Points on a hilly landscape, in no order, each with its height.
A ball rolls from a point to the lowest of its 2 nearest points, and stops where none of them is lower. Distance is the straight distance between rows; heights are no part of it.
(244) h=7.67: [ 77  67  93 105  88  93  87 109 117  78 105  88  75 106  79  93  95 128
  85  99  84  96]
(852) h=4.30: [120 124 110 126  55  88 100 100 110  96 115 105 113  89 142 111  95 125
  92  72  78 106]
(27) h=5.00: [ 90 102  48  87 101 114  88  91  99 100 106  94  87 119 105  91 120  95
  93 117  87 105]
(260) h=6.24: [ 67 166 116 119 136 113 116 110 104 109  85  77 122 107  85 130 139  90
  92 142  97  87]
(710) h=6.59: [ 89  48 117  85 107 136  85 107  95 102 115 147 124 100 108  65  55  93
  60 109 121  97]
(294) h=2.22: [102  71 122  98 109  96 107 104  79  83  94  88  98  99  82  89 108  89
 126  88 124  76]
(467) h=2.13: [133  93 111 103  96  71 106  80  71  81 111 111  83 104  91 115 115 114
 117  90 109  83]
(1095) h=8.35: [ 68  58  76  79  85 108  79 131 113 122  67 103 125 115  91  77  72 107
 103  82  98  81]
(380) h=7.52: [104 129 107 108  66 109 107  98 118 124  74  99 106 134 118 114 108 129
 108  60  72 106]
(910) h=5.16: [ 94  81  72 104  71 109  75 113 115 112 129 119 114 118 109  76  77 120
  67 107  82 101]
(786) h=5.71: [117 107  96 100 131  87  95 113 102  67 116  91 103  78  74  90  73  84
 100 109 127 120]
(567) h=4.55: [ 63 121  88  99 143 136 105 148  68 111  86  81 122  99  91  98 127 108
 108 137 124  84]
(2) h=2.30: [157 102  97  83  77  92  92  75 102 122 115 127 100 104 105 121  68  97
  94  76  86 111]
(827) h=2.77: [ 79  55 127  88 109 113  89  94 110  84  72  80 102  81  82  94 106  79
 116  93 116  67]
(112) h=2.76: [161  82 109  88  76 106 105  82  78 115 133 144 106 102 114 106  59  93
  83 114  95 105]
(473) h=8.28: [110 158 120  97  90  58 129  75 102 133  64  82  89 134  78 136 108 130
 133  90 100 101]
(906) h=6.62: [ 93 158  92 101 115  61 121  92  86  99  91  98  85 128  70 122 113 131
 106 111  92 125]
(21) h=5.30: [ 89  75  92 101 113  77  98 110 131  60 105  87 100  85  66  78  89 119
 116  97 117  76]
(510) h=4.88: [ 56 120 112 115 109  99 100  97 126 101  96  74  80  94  84 111 103 106
  92 123  77 119]
(88) h=6.22: [ 77  84 117 101 121 114 114 104  80  90 109  91 116  70 133  87 141  86
 101 117 115  84]
(1086) h=6.94: [ 68 166 121 118 115 104 127  94  89 114  81  96 132 121 115 122 146  97
 106 130 108  78]
(889) h=6.58: [114 105 107 101  92  75 111  69 131 107  78  70  81 112  76  96 110 138
 128  72 108  72]
(870) h=7.93: [138  87  77  95 116  97 101 105  62  89 119 110  95 105  97  86  90 117
 118 102 126 112]
(418) h=1.86: [ 71  99  95  85 110 122 111 119 111 123  57  77 111 102  70 100  99 106
 131  87 121  89]
(674) h=3.84: [ 78  92  99  97  84 126  94 102 101 126 109 109  97 104 130 105 116  81
  68 116  64 125]
(826) h=4.72: [117  95 118 105 105  94 103 100  94 106  96 111  76 111  89 122  70 113
 108  94 101 138]
(131) h=5.20: [113  82 108 107  90 103  98  89 118  98 113 104 101  80  96  96  82  82
  97  81 105 105]
(605) h=7.15: [ 87 146  89 110 113  80 115  84 108 116  76  83  85 145  62 119 127 116
 108 117  95  98]
(383) h=7.14: [104  98 104  97  76  99 101  81 122 108  74  88  91 130  98 111 122 122
 120  56  88  87]
(695) h=2.94: [115  89 110  98  84  58 106  63  82  83 111 119  61 107 107 130 118 107
  95 113  85  95]
(532) h=6.99: [104 130 107 126  91 103 113 103 111  91  96  84 111  91 115 100 107 101
 107  96 102 103]
(180) h=6.16: [ 91  64  93  93 103  97  78 103 133  87 115 126 117  73  84  65  41  82
  78 102 115  99]
(738) h=8.16: [163  92  78  98  95  99 106  99  93  94 105 109  96  93  98  97  71 120
 121  69 129  98]
(610) h=6.55: [ 78  64  91  89  92 106  78  79 139 107  93 103 107  69 101  87  99  69
  97  91  94  64]
(239) h=7.20: [ 69  99  78  90  92 108  88  82 155 101  86  76 125  69 101  88 106  60
  98  91  76  68]
(1033) h=3.72: [120 139  75 116  79 101  98 100 107 105 117 107  99 103 121 109  87 105
  83  98  79 141]
(625) h=5.61: [ 93 106 100 112 112 101 112 130  78  78 113  96  79 109  87  95  98 132
 103 111 103 132]
(921) h=7.36: [ 71  55 110  97  92 117  87 113 101  96  98 115  79 122  95 101 112 118
  85 104  86 101]
(594) h=6.81: [ 74  48 137 102 103 126  96 106  89  84 106 127 105  93 115  72  78 110
  78 101 114  97]
(998) h=5.90: [ 74  82 146 105 136 131  99 119  78  95  86  98 101  86 102 103  99  82
  98 117 113 103]
(318) h=8.34: [137  87  88 101  77  95  96 125  91 101 102 111 104 116 100  96  84 145
 112  62 110 102]
(456) h=6.39: [ 95  55  99  89 103 109  88 109 111  88 101 138 126  88 113  50  41  75
  79 119 126  82]
(572) h=5.60: [ 98  77 110 106  95 113 116  99  67  92 124 103  96  93 151  96 137  95
  89 111  99  92]
(960) h=4.87: [110 100  56  96  61 109  72 100 111 106 121 111 108 131 125  79 102 135
  88  93  79  87]
(248) h=3.00: [105 117 102 114  71 123  96  88 116 118 113 107 111  98 142 102  93  81
  72 104  65 133]
(649) h=5.93: [ 99  86  87  96 102  84 101  90 138  87  77  66  94  83  70  80  91 120
 129  66 110  70]
(297) h=3.22: [160  75  90  92  79 107 109  83  81  96 136 134  95  85 128  94  93 127
  89 106 104  88]
(70) h=4.59: [118  54 106  91  90 103  95  68  89  86 129 123  87  88 110  88 101  83
  95 107 107  73]
(291) h=7.39: [118 118  94 107  83 107 114 106  75 100 102  96  97 109 127 107 118 100
 112  92 105 116]
(417) h=3.79: [ 79 140 102 105 116 120 103 113  97 122  88  83 101 102 107 106 102  77
  95 113  83 139]
(426) h=2.95: [ 64 128  71  86 115 124 100 130 119 109  64  68 114  97  86 100 115 110
 115 113 117  73]
(23) h=2.80: [ 76 131 125 112 110 102 111 104  83 109 106 103  90  96 129 124 100  78
  87 125  87 151]
(621) h=2.81: [ 75  87 118 101 113 100  93  83  90 112  77 102  66 125  87 132 122  70
 101 119  87 110]
(691) h=3.90: [ 57 107  62  86 129 119  93 136  85  95  88  77 112 106 106  84 120  99
 108 127 112  92]
(32) h=4.90: [113  94 126 109  81 103 107 124  79  76 118 125  93  92 131 110  71 139
  92  93 102 130]
(397) h=5.44: [ 74 171 109 127 124  82 126 109  92  98 101  85 134  85  75 107 124  82
  88 132 105 101]
(590) h=6.14: [131 121  98 111 116  70  96 106  91  75 121  94 111  73  80  99  96 111
 112  97 115 102]
(976) h=4.80: [ 51  97  87 101  98 109  82 119 117  96 105  93  86  95 108 101 113  95
  73 126  72 115]
(783) h=4.19: [122  77  82  96 105  79  96  94  95  63 146 112  71  92  90 101  90 131
  82 129 101 109]
(1051) h=7.81: [107  96 138  96 126  93 115  71  99 106  90  87  89  77  68 116 110  50
 109  99 112 104]
(117) h=3.73: [ 70  88 101  90 112 102 101 109 101  81  77  74 111  73 101  84 133  83
 124 100 113  49]
(829) h=7.06: [ 74  43 125  94 111 120  95 124  88  89  92 107  83 119  93  83  84 118
 104  98 119 105]
(309) h=5.46: [105  78  97 108  73 107  69  95 112 136 119 122 116 129 112  96  79  95
  69  92  67 113]
(879) h=1.74: [155  85  85  91  99  93  99  64  97 117 103 120  76 107  84 117  78  79
 110  82 103 113]
(995) h=5.29: [ 58 113 126 115 132 111 117 127  74  98  87  86 115  97  98 110 123 105
  95 133 109 103]
(962) h=5.75: [119  86  84  94  89  97  86  83 144 108 125 110 111  70  90  73  64  58
  90 103 106  97]
(1049) h=4.15: [133  67  71  95  93  97  95  88  81  75 131 111  91  80 113  75 102  95
 110 104 124  65]
(123) h=7.68: [143 124  76  89 110  97 120 106  56 101 104 111  94 114 111 101  97 100
 112  93 112 133]
(364) h=1.75: [ 83 107 123 108 110 107 108  96  62 106  97 109  79 118 108 128 123  83
 101 126  86 131]
(1053) h=4.22: [123 119  78  98  92  88  97 100 104 118 103 120  81 116  96 122  73 119
  92  93  79 150]
(562) h=6.80: [ 99 117 115 105 118 118 107  97  82  93  99  84 122  67 123  87 142  50
 106 110 112  86]
(953) h=4.38: [121 111  51  91  76  90  95  79 109  87 123  96  86 124 105  91 122 116
  85 103  87  94]
(96) h=8.67: [120 145 132 105 103  48 127  73 101 100  85  88 103  88  89 136 105  80
 125  86 103  94]
(323) h=5.31: [ 80  95  79  79 108 136  82  93 110 112  76  91 112  97 132 107 137  73
 104  93  97  57]
(124) h=4.73: [ 99  84  79  96 117  71  96 112 107  51 127 100  82  82  88  77 102 127
  96 105 119  94]
(637) h=4.63: [ 87 152  98 119 134  95 106 116  97  97  93  85 104  88  81 107 106  67
  96 126  97 131]
(497) h=5.07: [119  59 110  94  85 122 105  87  83 111 121 126 117  91 136  76 115  87
  90 102 102  84]
(129) h=8.26: [121 131 135 106 125  64 114  81  70  89 102  93 112  79  79 118 113  55
 121 101 112 102]
(78) h=7.33: [ 96 112 124 102 137 116 104  93  92 100  88  75 116  75  81 102 116  47
 125  95 121  80]
(184) h=3.77: [ 87  95 100 104 109  85  96  86 112 100  97 101  57 113  79 116 109  95
  92 123  77 120]
(370) h=3.71: [118 118  75 104  90  70  97  63  94  92 129 112  69 115 113 114 121 100
  84 124  84 109]
(236) h=5.22: [122 113 109 104 122  73 104 101  95  79 120 112  77  85  82 119  59 105
  88 112 112 138]
(1088) h=6.09: [ 91 150  88 120 111  86 115 126  98  88 108  81  85 112  85 108 101 138
  98 114  93 133]
(69) h=5.41: [ 82  76  76  65 121 132  81 109  94 119  89 104 102  90 130  95 126  68
  93 112 100  86]
(405) h=3.67: [149  90  78 100  91  84  98  78  95  72 141 108  85  79 110  88  93 116
  89 105 100  87]
(161) h=6.53: [127 137 111 121 105  73 114 111 100  76 107  83 101  73 111 120  85 120
 103  85 108 111]
(188) h=1.33: [118  98 126 102 109  67 110  88  62  88  85  91  83 104  62 114 114  98
 131  85 118  82]
(908) h=8.13: [ 75  99  68  84  79 129  93 129 120 124  72  91 120 126 101  81  94 125
 111  70  95  97]
(900) h=5.76: [105  67 105 100  60  99  59  88 118 149 113 121 134 113  98  80  68  79
  77  83  80  72]
(1044) h=8.55: [ 73  55 103  83 106 119  90 132 121  89  82 106 128  95 100  68  75  95
 102  95 116  81]
(741) h=4.65: [119  95 130 117  62  97  99 126 101 105 127 118 115 101 132  96  65 132
  82  79  85 119]
(815) h=8.80: [111 152 120 107 117  57 140  82  93 120  73  90 110 119  61 129 113  98
 123  90 102 101]
(240) h=8.52: [123 128  98 108  76  90 111 115 109  98  99  85 104 103 108 111  85 157
 112  49  97 108]
(507) h=4.57: [ 76  86  80  82  90 120  86  98 117  94  62  86 129  77 127  80 122  83
 112  79 103  51]
(809) h=4.69: [ 89  99  51  75 131 118  78 106  82 110 102 101  95 110  96  90 115  61
  98 131  99 102]
(515) h=5.74: [ 89  79 150 103  99 119 106 107 107 105  86  99 106  77 105 102  86  70
 108  88 105 114]
(33) h=6.07: [ 96  61  96  91  78 108  67  91 134 135  85 108 123  99 100  82  87  65
  91  71  86  75]
(160) h=7.85: [ 86 109  94  97  72 127  81 107 134 143  74  92 120 137 104  99 100 120
  99  67  74 111]
(987) h=5.21: [ 87  88 128 112  84  98 111 129  89  82 105  97  81 106 103 103  85 147
  98  88 102 119]
(969) h=7.71: [ 94 132 107  96  93  91 111  76 121 132  67  89  82 127  74 132 113 107
 110  96  85 104]

Call two points neighbours if one is among the 2 nearest of the other. Go from one point of each pair to the other, from neighbour to neighbour, staying as low as possible. Name the highest point that can't be avoided.
(131) and (418) | (998)
(364) and (248) | (510)
(809) and (188) | (27)

Where does a ball stop that starts at each point below?
(380) | (879)
(921) | (131)
(33) | (188)
(129) | (879)
(738) | (248)
(70) | (879)
